Each row is a point on a landscape with many peaks, with its height.
From any point a climber steps to the highest of the 2 points nearest to it. It stops when none of these is higher. Distance is the straight distance between rows; heights are no part of it.
doten: |   -3 |   35 |  -48 |  146 | -204 |  231 |  -63 |  215 |  236 |   41 | -187 |   75 |  289 | -193 |  -47 |  151 |  257 | -365 |  -64 |  338 | -297 |  300 |  105 |   38 |  (h 104)
Pego: |  -34 | -107 |  397 |   13 |  143 |   22 |  132 |  251 |   43 |  -57 |  180 |  -63 |   49 | -195 |  361 |  316 | -170 | -304 |  269 | -224 |  142 |  138 |   74 |   45 |  (h 416)
sog: |   38 |  220 |  254 |  125 | -173 |  -32 |   -5 | -268 |   29 |  -89 | -169 |  153 |  320 |  -36 | -172 |   92 |   51 |  247 |   -5 |   64 |   89 |  239 |  171 |   44 |  (h 618)
nor: | -163 |  128 |  194 |  244 |   18 |  208 |  266 |  176 |  137 |   95 |  339 | -100 | -556 | -337 |  158 |  164 |  296 |  282 |   76 |  187 |  370 |  234 | -206 |  -48 |  (h 434)
sakam: |  -84 |  161 | -169 |   22 |   26 |  119 |   -8 |   21 |  122 |  -28 |  101 |   28 | -200 |  -87 |  102 | -138 |   79 |  152 | -183 |  182 |  -64 |   23 |    3 |  224 |  (h 63)
Gupi: |   57 | -158 |  348 |   87 |  171 |  -67 |  117 |  127 |  -92 |  107 |  196 |  -67 |   99 | -113 |  341 |   83 |    3 | -239 |  228 |  -16 |  189 |  187 |    8 | -132 |  (h 381)
Luro: | -105 |  204 |   74 |   -9 |  -82 |  158 |  359 |  186 |   71 |  -57 |  -53 | -241 | -350 |  -18 |   42 |  405 |  -79 |  209 |  264 | -498 |  336 |  174 |  116 |  -17 |  (h 541)
Mal: |   67 | -145 |  157 |  -18 |   86 |   49 |  116 |   48 | -153 |  497 |   -3 | -135 | -267 |  128 |  279 | -417 |   53 | -310 |  113 |  189 | -141 |  131 | -210 | -269 |  (h 385)
Sef: |  -39 |  182 |  415 | -187 |  110 |  -41 |   93 | -228 | -142 |   11 | -154 |  -30 |  -31 |  101 |  221 | -190 | -382 |   47 |  177 | -367 |  148 |  -81 |  -59 |  113 |  (h 575)
Nisuf: |  -41 |   27 |  455 |  193 | -152 |   86 |  -46 |   57 |  131 |   50 |  113 |  208 |  169 | -345 |  137 |  -69 |  155 | -155 |  -19 |  455 | -166 |  248 |  -15 |  -40 |  (h 537)
Gazi: |   60 |   75 |  116 |  -52 |   -5 |  -39 |  -90 |  -63 | -112 |  159 | -113 |  167 |   75 |   10 |   21 | -469 |    1 | -192 |  -40 |  241 | -322 |   50 |   -7 |    6 |  (h 600)
Tera: |   23 |    9 | -457 |  128 |  -13 |   99 |  226 |   43 |   30 |   69 |   16 | -200 | -147 |  261 |  -95 |  136 |  278 |  206 |  -86 |   71 |  167 |  290 |   86 |  -53 |  (h 406)
lok: |  114 | -285 | -234 |   72 |   21 | -184 | -121 |  -55 |   49 | -218 |  125 |  -26 |  476 |   83 |  -86 |  255 |  122 |   81 | -143 |   20 |   56 |   92 |  143 |  -70 |  (h 226)
sito: |   93 | -312 | -177 |  -14 |   77 | -125 | -144 |   63 |  100 | -100 |  205 |   37 |  421 |  -22 |  115 |  153 |   94 | -196 | -167 |  204 | -159 |   54 |   89 |   -6 |  (h 256)
tibe: |  124 |   74 | -240 |   41 |  -23 | -100 |  105 |  -18 | -134 |  -90 |  112 | -179 | -234 |  266 | -187 |  -62 |  153 |  532 |  -91 |  115 |  368 |  189 | -114 | -162 |  (h 354)
sigi: |  -63 |  110 |  518 |  151 |   -4 |  143 |  363 |  -60 | -115 |  248 |   17 | -136 | -265 |   16 |  298 |   87 |  -95 |  -27 |  359 | -230 |  289 |  236 |   33 | -109 |  (h 131)
Koru: |  142 |   11 |  -35 | -166 |  -38 | -163 | -203 | -340 | -247 |  184 | -253 |  167 |   76 |  351 |  -92 | -455 | -193 | -129 |  -92 |   25 | -385 | -153 |   32 |  -73 |  (h 542)
ribud: |  274 | -121 |  567 |   13 | -169 | -197 | -124 |  259 |  -27 |  117 | -104 |  143 |  778 | -101 | -293 |   92 |  -76 | -425 |  122 |  227 | -461 |  163 |    0 | -590 |  (h 558)
Fid: |  -35 |  100 |  495 |   25 |  180 |   50 |  186 |  -90 | -106 |  132 |  273 | -107 | -401 | -210 |  359 | -154 | -166 |  120 |  114 |   39 |  343 |  -36 | -200 |   -9 |  (h 470)
vudiv: |   -4 |  -60 |  194 |  336 |  -76 |  -56 |  248 |   18 |   -2 |  147 |  271 | -124 | -321 |  -66 |   46 |   87 |  311 |  469 |  109 |  194 |  562 |  306 | -213 | -268 |  (h 366)
Suf: |  -21 |  134 |  609 |  122 | -138 |  -73 |   -2 |   29 |  119 | -291 |  150 |   78 |   55 | -344 |   16 |  487 | -260 |  163 |  292 | -106 |  464 |  135 |  -49 |  148 |  (h 501)
peli: |   41 | -241 | -236 |  -14 |  130 | -140 | -280 |   71 |   71 | -142 |  133 |  126 |  331 |  -28 |   94 |  -36 |   16 | -275 | -148 |  112 | -350 | -272 |   57 |  110 |  (h 286)
Tano: |  333 | -165 | -153 |   54 | -134 |   11 | -167 | -205 |  -10 |  123 | -223 |  281 |  277 |  -51 | -268 |  -40 |  296 | -230 | -329 |  626 | -405 |  230 |   94 | -335 |  (h 134)
Kula: |  107 |   80 | -166 | -105 |  -48 |  -79 | -108 | -381 | -172 |  197 | -131 |  -15 | -107 |  381 |   45 | -377 | -105 |  131 | -143 |   16 | -157 |  -11 |   38 |  -37 |  (h 509)
zuf: |  159 |  -27 |   74 | -155 |   19 | -159 | -182 |  -52 | -166 |  167 | -196 |  203 |  321 |  201 | -137 | -450 |  -83 | -330 |   77 |  146 | -494 | -116 |   24 | -100 |  (h 572)
fizo: | -116 |   73 |  696 |  224 | -239 |  -36 |   35 |  110 |  181 | -120 |  100 |   79 |   52 | -366 |  132 |  446 | -181 | -140 |  372 | -111 |  247 |  203 |  145 |   97 |  (h 446)
romol: |  -87 |   77 |  237 | -121 |   34 |  191 |  262 |   59 |   -9 |  -30 | -343 |   15 |   64 |   70 |   94 |   54 | -222 | -263 |  330 | -555 |  -46 |   38 |  120 |  167 |  (h 467)
zir: |   27 |   22 |   91 |  115 |   65 |  -81 | -103 |  114 |   93 | -296 |  339 |  -16 |   53 | -233 |   56 |  102 |   56 |  326 |  -98 |  259 |  313 |   36 | -117 |  107 |  (h 505)
vedar: |  -44 |  -41 | -359 | -142 |  150 | -358 | -204 | -125 | -153 |   16 |  306 | -169 | -160 |  168 |   99 |  -99 | -238 |  331 | -175 | -164 |  151 | -404 |  -65 |   48 |  (h 59)
ladep: |  -86 |  186 | -106 |  -82 |   82 |  234 |   88 |  149 |   63 |  160 |   88 |  -89 | -449 |  -73 |  276 | -175 |  -32 | -129 | -154 |   36 | -186 |  -83 |   -3 |  128 |  (h 50)
Zok: |  -20 |  247 |  -96 |  -69 |  -30 |   53 |   81 |  -87 |   48 | -264 |  -36 |  -42 | -150 |   36 | -182 |  -25 |  -57 |  464 |  -33 |  -80 |  318 |  -45 |  -63 |  156 |  (h 300)
zama: |  -69 |  107 |  345 |  -56 |  -33 |  228 |   55 |  219 |  161 | -107 | -146 |  133 |  -36 | -265 |   79 |  -31 |  -52 | -364 |  191 |  -34 | -295 |   72 |   97 |  347 |  (h 656)
mozor: |  -62 |  316 |  171 |  -47 |  -94 |  128 |  329 |  230 |   57 | -285 |  -12 | -182 | -456 |  -44 | -152 |  486 | -193 |  464 |  251 | -447 |  457 |   14 |  -70 |  100 |  (h 616)
fozu: | -157 |  -95 |  636 |  335 | -309 | -108 |  128 |   94 |   99 |   97 |  198 |   62 |   68 | -254 |  223 |  418 |    1 | -250 |  421 |  -78 |  301 |  363 |   84 | -236 |  (h 396)
taz: |   37 | -114 |  516 |  273 | -108 |  -74 |  176 |   84 |  -25 |  272 |   72 |   19 |  169 | -145 |  249 |  119 |   56 | -204 |  353 |   30 |  187 |  391 |   44 | -245 |  (h 365)
movu: | -195 |    2 | -221 |   57 |  -49 |    4 |   80 |  170 |  147 | -464 | -123 |  -58 |  177 |   38 | -289 |  459 |   67 |  331 |  128 | -511 |  395 | -165 |    8 |  141 |  (h 404)
rivo: |  152 | -213 |  456 |  213 |  -39 |  -19 |  109 |  -49 | -115 |  439 |  -81 |  105 |  112 |  -80 |  167 | -178 |  275 | -263 |  149 |  322 |  -37 |  381 | -144 | -458 |  (h 403)
duvo: |  -87 | -268 | -302 | -117 |   40 | -192 | -429 |   22 |   18 |  -18 |   39 |  194 |  202 |   99 |  -87 | -198 |  -37 | -260 | -119 |  -79 | -448 | -585 |   62 |  207 |  (h 327)
Kek: |  119 | -261 | -813 |  -75 |    8 |   58 | -171 | -178 |  -59 |   46 |  -38 |   11 |   18 |  284 | -281 |  155 |  268 |  -96 | -334 |  118 | -158 |  -31 |  183 |  -45 |  (h 451)
dil: |  -96 |  273 |  113 | -179 |  132 |   46 |  -60 |  -42 |   52 | -246 |  239 |  -67 | -305 | -299 |  104 |   67 | -328 |  340 | -148 |  -56 |  280 | -342 | -265 |  362 |  (h 557)
piti: | -149 |   13 |  442 |  323 | -137 |  110 |  299 |   96 |   52 |  160 |  316 |  -47 | -430 | -241 |   97 |  263 |  180 |  269 |  258 |   55 |  549 |  295 | -141 | -139 |  (h 398)
ral: | -206 | -138 | -326 |  -95 |   86 |  -91 | -377 |  190 |  -35 |   90 |  -77 |  159 |   22 |   69 | -171 | -328 |  -84 | -449 |   81 | -277 | -603 | -690 |   25 |  222 |  (h 382)
gibuv: | -135 |   97 | -134 |  -43 |  -59 |  137 |  227 |  180 |  133 | -276 |  -77 | -108 |  -52 |  -59 |  -38 |  436 |  -40 |  254 |  201 | -489 |  331 |   50 |  109 |  149 |  (h 475)
luz: |    7 | -334 | -525 |  -43 |  211 | -197 |  -88 |   52 |   54 | -275 |  202 | -125 |  237 |  116 |    3 |  187 |    2 |   48 | -152 | -261 |  115 | -300 |   56 |   49 |  (h 111)
Kab: |  -81 |  170 |  308 |    4 | -176 |  292 |   89 |  408 |   97 |   14 | -329 |  117 |  113 | -206 |  -58 |   26 |   40 | -533 |  324 |   23 | -358 |  219 |   73 |  145 |  (h 726)
ruti: |   93 | -210 | -335 |  -27 |   58 | -148 | -391 | -340 |   -5 | -185 |   21 |  271 |  368 |  120 | -235 |  -14 |  117 |  -70 | -328 |   60 | -295 | -377 |  127 |   45 |  (h 185)
zabam: |  -60 |   74 |   36 |  156 |   60 |   -6 |   90 |   78 |   57 |  -86 |  348 |  -68 | -306 | -271 |  161 |   -1 |  155 |  313 | -103 |  293 |  312 |  108 | -182 |   23 |  (h 472)
Sabo: |   38 | -435 | -450 |  -15 |  143 | -240 |  -82 | -172 |  -55 | -320 |   70 |   20 |  422 |  211 | -198 |  242 |   16 |  154 |  -74 | -347 |  242 | -383 |   76 |  -46 |  (h 137)
pafak: |  -86 |  -38 | -374 | -241 |  162 |   19 |  -26 |  276 |  -21 |  257 |   44 | -154 | -243 |   80 |  199 | -226 |  -86 | -444 |   16 | -124 | -418 | -224 |  -28 |   32 |  (h 508)
fod: |  -91 |  183 | -555 |  -81 |  -56 |   -4 |  -61 | -228 |  -55 |  116 |  123 | -174 | -485 |  361 |  -85 | -187 |  -34 |  448 | -395 |   25 |  -45 | -159 |  -11 |   12 |  (h 357)
Suduz: |  -52 |  145 |  324 |  -76 |  146 |   71 |   85 |   -4 |   63 | -100 |  259 |  -46 | -290 | -285 |  223 |   66 | -171 |  198 |   77 |   12 |  312 |  -77 | -120 |  233 |  (h 510)
Nota: | -118 |   -6 | -190 | -207 |  102 |   -4 | -180 |  324 |   24 |   61 |   73 |   54 |  -76 |  -32 |    6 | -297 |  -80 | -432 |   38 |  -82 | -447 | -402 |  -43 |  242 |  (h 450)
fupi: | -162 |  280 | -292 |  -91 |  -12 |  170 |   -7 | -117 |   87 | -301 |  -78 |  -11 | -236 |   63 | -297 |  -98 |  -45 |  572 | -225 | -243 |  213 | -324 | -157 |  289 |  (h 275)
moden: |    1 |  -82 | -408 | -147 |  -42 |  -54 | -218 | -520 | -197 |   57 | -239 |  107 |  -22 |  434 | -210 | -255 |  -35 |  144 | -271 | -161 | -130 | -222 |  120 |    1 |  (h 466)
Vumir: |  -19 |  -74 | -186 |  130 |    4 |  -95 |   48 |   66 |   48 | -296 |   35 |  -65 |  240 |   85 | -136 |  362 |  105 |  247 |   45 | -134 |  260 |  170 |  139 |  -24 |  (h 195)
mak: |  282 | -221 |  274 |  -17 |    5 | -148 | -132 |   98 |  -68 |   33 | -148 |  140 |  644 |   34 | -126 |   25 |  -34 | -397 |   33 |  201 | -357 |  178 |   95 | -325 |  (h 604)
gase: |  132 | -141 | -283 | -215 |  -55 |  113 | -103 |    7 | -105 |  287 | -458 |    1 |  155 |  223 | -236 | -275 |   33 | -471 |   37 |  117 | -446 |   -2 |   50 |  -71 |  (h 582)
kopit: | -117 |   54 |  660 |  107 |  -43 |  196 |  287 |  158 |  -42 |  268 | -110 |  -44 | -263 | -160 |  280 |  113 | -139 | -312 |  518 | -236 |  145 |  257 |   99 |  -57 |  (h 107)
kam: | -186 |  200 | -255 | -229 |  181 |   59 |  177 |  238 |  191 | -320 |  172 | -270 | -350 | -169 |  -56 |  301 | -117 |  360 | -128 | -377 |  242 | -406 | -152 |  181 |  (h 249)
neguf: | -203 |  275 | -171 | -243 |   97 |  149 |  104 |  133 |   85 |  215 |  186 | -264 | -682 |  -20 |  346 | -214 | -192 |  -46 | -234 | -160 | -324 | -261 |  -41 |   91 |  (h 36)
Domi: | -283 |  216 | -241 | -267 |   88 |  186 |  167 |   20 |  178 | -172 |   50 | -213 | -473 | -107 |  101 |  136 | -228 |  243 | -193 | -563 |  -53 | -425 |  -87 |  234 |  (h 288)
todi: |  284 | -256 | -299 |  -66 |  -60 | -137 | -244 | -341 |  -94 |  -24 |  -50 |  277 |  293 |  102 | -273 |   67 |  185 |  -45 | -424 |  473 | -360 |   95 |  138 | -260 |  (h 148)
gud: | -132 |   77 |  239 |   22 | -162 |  241 |  -82 |  302 |  274 | -136 | -243 |  229 |  447 | -279 | -153 |   70 |   23 | -451 |  159 |  109 | -459 |   51 |  154 |  185 |  (h 826)
vopo: |  142 | -360 | -430 | -198 |   75 | -171 | -141 | -224 | -268 |  170 | -223 |   19 |  187 |  515 |  -47 | -165 |  -75 | -261 |  -72 | -225 | -241 | -237 |   86 | -193 |  (h 717)
guri: |   81 |   22 |  -66 |  -62 |  -52 |  196 |  -57 |  232 |    8 |  282 | -403 |   36 |  108 |  -12 | -203 | -203 |   86 | -511 |  112 |  293 | -390 |  170 |  -12 |  -46 |  (h 540)
Bomi: | -135 |  212 | -343 | -244 |  118 |  211 |  278 |   82 |  177 |  185 |  236 | -391 | -582 |   29 |  249 |   64 | -106 |  106 | -235 | -237 |  -76 | -151 |  -22 |  -24 |  (h 19)
zeni: |  284 | -436 | -451 | -148 |   -4 | -192 | -337 | -402 | -102 | -105 |  -70 |  356 |  412 |  154 | -347 |  114 |  154 | -192 | -355 |  226 | -306 | -202 |  229 | -215 |  (h 165)
Bofog: |  154 | -375 | -562 | -122 |  118 |  -63 | -102 |   97 | -145 |  221 |   31 | -149 |  -29 |  154 |   26 |    3 |  108 | -424 | -168 |  226 | -248 |   12 |   41 | -146 |  (h 566)
nesuz: |  -56 |   44 | -647 | -113 |  -98 |  129 |  -71 | -376 | -130 |  171 | -163 | -112 | -258 |  463 | -179 | -182 |   -2 |  192 | -305 | -160 | -191 | -166 |   77 |   13 |  (h 415)
lugi: |  -78 |  138 |    6 |  -22 |   27 |  179 |  391 |  202 |   62 |   14 |  155 | -330 | -434 |  -77 |  183 |  337 |   11 |  169 |   69 | -174 |  314 |  172 |  -34 |  -10 |  (h 486)
muvit: |  -79 |  213 |  668 |  237 | -154 |  -69 |    2 |  -45 |   35 | -203 |  193 |   95 |    1 | -332 |  -89 |  363 | -124 |  366 |  274 |  207 |  605 |  193 | -149 |   -8 |  (h 547)
roko: |   15 |  224 |  184 |   74 |  -29 | -135 |   32 |   80 |   33 | -428 |  -17 |   -5 |  -89 |  -40 | -256 |  283 | -116 |  584 |  173 | -101 |  599 |  -25 | -251 |  108 |  (h 753)
sas: |  -45 | -206 | -462 | -115 |  274 | -241 | -120 | -110 |  -86 |  -50 |  162 | -153 |   44 |  171 |   97 |    0 | -122 |   53 | -188 | -327 |   29 | -503 |    5 |   98 |  (h 83)
Zubes: |   31 |  -20 |  321 |  -55 |  -71 |  105 | -121 |  384 |  160 |   20 |  -94 |  236 |  435 | -204 | -165 | -155 |   40 | -516 |  198 |  268 | -530 |   43 |    7 | -124 |  (h 730)
voder: |  -37 |   91 | -138 |  125 |  -36 |  146 |  267 |  126 |   43 |   88 |   28 | -264 | -250 |  -10 |   93 |  217 |  218 |  169 |   41 |   14 |  247 |  304 |   35 | -102 |  (h 447)
fop: | -291 | -172 | -174 |  197 |  -86 |   75 |    6 |  -21 |  140 | -458 | -235 |   71 |  422 |   16 | -305 |  425 |   99 |  154 |   36 | -525 |  189 | -268 |  169 |  162 |  (h 326)
sosez: |  -32 |   48 |  221 |  210 |  -68 |   18 |  -46 |   55 |  124 |  124 |  208 |  125 | -143 | -293 |  194 | -223 |  260 |  -40 | -186 |  540 | -117 |  147 | -111 |   78 |  (h 511)
Gav: |  127 |  117 |  204 |   89 |    1 | -170 | -113 | -311 | -107 |  201 |   20 |  152 |  -58 |  -26 |   61 | -471 |  -12 |   42 | -172 |  432 | -153 |   70 |  -31 |  -57 |  (h 622)
Gibig: |  -26 |  -22 |  -98 |   84 |   -4 | -104 | -143 |  -11 |  -23 |  262 |  316 |   51 | -379 | -162 |  291 | -336 |  117 |  -72 | -220 |  413 | -160 |   -1 | -144 |   59 |  (h 485)
begu: |  150 | -257 | -419 | -219 |  125 | -233 | -123 |  -78 | -332 |  354 |   13 | -127 |  -85 |  445 |  148 | -286 | -193 | -297 |  -45 | -122 | -303 | -155 |   20 | -191 |  (h 634)
Pefoz: |   66 | -125 |  303 |   25 |  -50 |  -29 |  -87 |  155 |  137 |  -57 |  -49 |  160 |  474 | -128 |   29 |   49 |    6 | -371 |   50 |  244 | -281 |  134 |   28 | -100 |  (h 660)
Buda: |  215 | -297 | -644 | -115 |   43 |   27 | -246 |  -56 |  -91 |  228 | -156 |   16 |   54 |  161 | -223 |   29 |  246 | -404 | -248 |  332 | -389 |    2 |   98 |  -92 |  (h 512)
Feb: |   -7 |    5 | -499 |  -43 |  -42 | -243 | -247 | -168 | -185 |  274 |  241 | -177 | -502 |  334 |  100 | -241 | -109 |  218 | -369 |  102 | -238 | -197 |   -4 |  -89 |  (h 412)
vato: |   28 |  127 |  -52 | -125 |  156 | -240 |  -14 | -151 | -147 |  -86 |  219 | -157 |  -90 |  107 |  111 |  -58 | -293 |  393 |  -87 | -188 |  332 | -266 | -218 |   61 |  (h 42)
gopo: |  -42 |  147 |  435 |  -48 |   31 |   88 |  -53 |   34 |  111 | -124 |  -31 |  221 |   74 | -266 |  131 | -217 | -104 | -126 |  127 |  104 | -165 |  -68 |   23 |  304 |  (h 609)
gem: |  -23 |  -92 |  506 |   39 |  150 |  -39 |  161 |  -31 | -142 |  357 |  262 |  -47 | -232 |  -78 |  404 | -353 |  -55 |  -49 |  145 |  124 |  157 |   26 | -214 | -189 |  (h 436)
Pezez: |  154 | -116 |  -81 |  176 |  -43 | -151 |  155 |    7 | -121 |   -6 |  271 | -113 | -165 |  105 |  -22 |   -5 |  296 |  469 |  -56 |  297 |  432 |  379 | -148 | -311 |  (h 341)
Mupat: |  185 | -329 | -474 |  -58 |  156 |  -22 |   63 |   73 | -172 |  175 |  -50 | -191 |   50 |  237 |  125 |  177 |  166 | -235 |  -77 |   39 |  -62 |  199 |  127 | -199 |  (h 623)
Ligev: |  -14 | -380 | -524 |  -28 |   77 | -260 | -284 | -371 |  -94 | -312 |   68 |  179 |  364 |  229 | -270 |   88 |  100 |  138 | -251 | -151 |  -21 | -575 |   59 |   20 |  (h 163)
nabi: |   31 |   60 |   76 |  256 | -138 | -128 |  -26 |  115 |   72 | -347 |  206 |   -9 |  131 |  -46 | -198 |  254 |  209 |  456 |  -18 |  303 |  412 |  240 |  -58 |  -37 |  (h 544)
Pumef: | -136 |   60 | -517 |   41 |  -70 |   93 | -145 | -268 |  126 | -226 | -144 |  170 |  134 |   95 | -306 |  -70 |  197 |  100 | -327 |  -48 | -121 | -222 |  143 |  341 |  (h 225)
pafe: |  106 |    0 | -213 |   22 |   60 | -209 | -104 | -147 | -163 |  218 |  315 | -111 | -340 |  112 |  235 | -270 |   15 |  138 | -257 |  291 |  -69 |  -59 | -129 |  -82 |  (h 457)
Guto: |   92 |  -77 |  665 |   88 | -170 |  -73 |   35 |  294 |   18 |  161 | -118 |   83 |  516 | -109 |  -34 |   72 |  -85 | -501 |  452 |   41 | -185 |  259 |   82 | -328 |  (h 496)
nesub: | -102 |  204 |  -68 | -100 |   79 |  -95 | -148 |  -41 |  109 | -394 |   80 |   48 |    6 | -208 | -153 |   19 | -193 |  489 | -136 |  -81 |  315 | -370 | -304 |  377 |  (h 606)
Dise: |  253 | -303 | -371 | -228 |  100 |  -67 | -119 | -173 | -214 |  220 | -433 |   33 |  355 |  322 | -230 |  -59 |  -11 | -474 |   15 |  -78 | -326 | -122 |   70 | -195 |  (h 640)
rafu: | -111 |  179 | -162 |   63 | -131 |  361 |    4 |  172 |  155 |    9 | -342 |  117 |  -42 | -155 |   12 |   30 |  204 | -259 |  -92 |  111 | -298 |  248 |  174 |  232 |  (h 88)
Geb: |  236 | -307 | -218 |  -39 |   60 |  -91 |  -25 |  -30 | -162 |  216 | -255 |  -31 |  306 |  201 |  -10 |   38 |   41 | -367 |   77 |  -28 | -166 |  174 |  153 | -240 |  (h 696)
rilun: |   66 |    4 |  -31 | -142 |  176 | -150 |  168 |  -98 | -218 |  -94 |  105 | -270 |  -35 |  252 |  109 |   10 | -221 |  353 |  116 | -386 |  365 |  -81 |  -75 | -108 |  (h 27)
vado: |   -6 |  -30 | -297 | -203 |   61 | -102 | -206 |   37 | -138 |  277 |   41 |  -86 | -216 |  250 |  175 | -335 | -214 | -225 |  -72 | -141 | -368 | -317 |  -26 |   54 |  (h 567)
Vud: | -178 |   87 | -422 |  -31 |  -85 |   20 | -173 | -241 |   98 | -352 |  -71 |  132 |   62 |   38 | -302 |  -25 |  104 |  410 | -336 | -134 |  117 | -409 |   -2 |  298 |  (h 248)
tubon: |   63 |  -16 | -319 |   29 |  -30 |  -13 | -200 | -210 |   75 | -171 |  -42 |  193 |  171 |   78 | -193 |  -94 |  177 |   80 | -307 |  212 | -154 |  -57 |  127 |  111 |  (h 206)
pogez: | -195 |   44 |  -73 | -161 |  108 |  238 |  190 |   -5 |   -4 |  -92 | -280 |  -96 |  -68 |   64 |  110 |    8 | -196 |  -32 |   93 | -667 |    9 | -123 |  124 |  181 |  (h 402)
Fam: |    4 |  152 |  368 | -121 |   75 | -143 |  -85 | -302 | -108 | -141 |  -58 |   91 |  197 |  -53 |  121 | -216 | -307 |  181 |   59 | -163 |  117 | -167 |  -64 |  156 |  (h 611)
kaza: |   56 | -166 | -593 |   12 |  -38 |  123 |   75 |  -93 |    6 |   -4 | -162 |  -70 |   90 |  261 | -277 |  234 |  275 |   76 | -188 |  108 |   23 |  262 |  208 |  -40 |  (h 393)
zudu: |   83 |  138 | -231 |  153 |  -78 |  -99 |  -87 |   48 |  171 | -363 |   33 |  -10 |   81 |  105 | -410 |  105 |  176 |  579 |  -85 |  170 |  341 |   97 |  -30 |   42 |  (h 500)
Rud: |   77 |  169 |  167 |   39 |  -41 |  -88 |   -1 | -333 |  -65 |   -4 | -132 |   91 |  116 |   20 |   26 | -281 |   -5 |  219 | -133 |  176 |   34 |  157 |   84 |   37 |  (h 648)
pak: |   25 |  -43 |  737 |  186 | -151 |   89 |  147 |  314 |  -12 |  372 | -199 |  137 |  194 | -174 |  -32 |  -57 |   27 | -533 |  558 |  138 | -156 |  326 |  -42 | -385 |  (h 452)
Fupem: |  151 |  -17 |  439 |  139 | -135 |   46 |   72 |   52 |  -87 |  379 | -302 |  114 |  176 | -146 |  -68 | -102 |  148 | -368 |  265 |  253 | -177 |  409 |  -13 | -344 |  (h 420)
bisim: |  -56 |  118 |  341 |  183 |  -10 |  -51 |  237 |  -18 |   -4 |   36 |   54 | -104 |  -74 |  -58 |  145 |  185 |  -51 |  207 |  225 | -106 |  435 |  263 |   71 |   -8 |  (h 151)
Vulu: |  -30 |   56 |  259 | -112 |  165 |   93 |  110 |  147 |   95 | -154 |   95 |  -48 |  -70 | -284 |  274 |  146 | -162 |  -89 |  132 | -192 |   81 |  -62 |   63 |  206 |  (h 463)
vuv: |   68 | -205 |  556 |   96 |  105 |   35 |  172 |   -3 | -131 |  480 |   29 |   25 | -117 |  -19 |  272 | -391 |  171 | -291 |  302 |  160 |   -2 |  209 | -221 | -368 |  (h 409)
Madu: |  -76 |  106 |  664 |   52 |   -7 |  159 |  -68 |  178 |  208 |  -79 |   73 |  255 |  101 | -431 |   67 | -138 |    2 | -266 |  127 |  344 | -202 |   64 |  -20 |  178 |  (h 571)
gogi: |   30 |  218 |   32 |  104 |  -53 |   32 |  147 | -182 |  -51 |  -51 |  -28 | -101 | -151 |  116 |  -61 |  -79 |   68 |  490 |   -9 |   79 |  328 |  259 |  -13 |  -36 |  (h 324)
laku: |   -3 |  135 |  156 |  -72 |   15 |  257 |  165 |  170 | -129 |  467 |  -19 | -119 | -475 |  142 |  256 | -520 | -121 | -324 |  123 |   54 | -289 |   65 | -227 | -161 |  (h 360)
fakab: |   18 |  240 |  456 |  184 | -210 | -124 |  -58 | -159 |   62 | -269 |  -40 |  124 |  177 | -140 | -167 |  158 |    5 |  450 |  129 |  140 |  437 |  263 |  -18 |   26 |  (h 586)
Povak: |  -90 |  141 | -224 |   52 |  -59 |  227 |    2 |   21 |  261 | -128 |  -77 |   44 |   34 | -108 |  -41 |   47 |  199 |   -4 | -204 |   80 | -140 |  107 |  129 |  300 |  (h 76)
sot: |  -26 |  448 |  167 |  -92 |  -37 |   91 |  146 |  151 |   21 | -372 |  -41 | -111 | -350 | -122 | -314 |  307 | -199 |  618 |  153 | -232 |  521 | -106 | -228 |  159 |  (h 686)
goge: | -301 |   72 | -276 | -166 |   82 |  268 |  153 | -109 |  109 | -121 | -180 | -147 | -207 |  145 |   46 |  -64 | -235 |  125 | -129 | -666 |   12 | -473 |    6 |  191 |  (h 339)
vibi: | -112 |  166 |  175 |  -72 |  102 |  -65 |  -89 | -149 |   60 | -405 |  -21 |   76 |  154 | -179 |  -30 |  -13 | -293 |  309 |   10 | -246 |  250 | -252 | -145 |  283 |  (h 657)
Gulek: |   -6 |  121 |  330 | -114 |  143 |   82 |  119 |   40 | -106 |   72 | -161 |  -60 |   49 |  111 |  171 | -202 | -204 | -227 |  245 | -262 |  -67 |   12 |  -14 |   73 |  (h 529)
goti: |  174 | -120 |  -63 |  154 | -190 |  145 | -183 |   76 |  132 |  147 | -230 |  158 |  337 | -165 | -212 |   55 |  329 | -359 | -248 |  602 | -447 |  294 |   97 | -151 |  (h 122)
lito: |   13 |   79 |  128 |  241 | -186 |  -91 |  101 |   97 |   41 | -128 |   34 |  -45 |  178 |  -62 |   -9 |  350 |   49 |  135 |  183 |  -60 |  309 |  311 |  117 |  -71 |  (h 170)

Where does a climber stop that starts at each point below?
Pezez -> nabi
sigi -> vopo
fod -> Rud
taz -> Rud

Call two points neighbours if one is among the 2 nearest of the other. Go from one point of each pair to the other, from neighbour to neighbour, staying as high as possible. Name the lowest point that can't be avoided.
roko, Geb -> kaza
tibe, Geb -> Zok
vibi, gud -> rivo
Geb, vopo -> Dise
Suduz, Rud -> taz
tibe, nabi -> Pezez
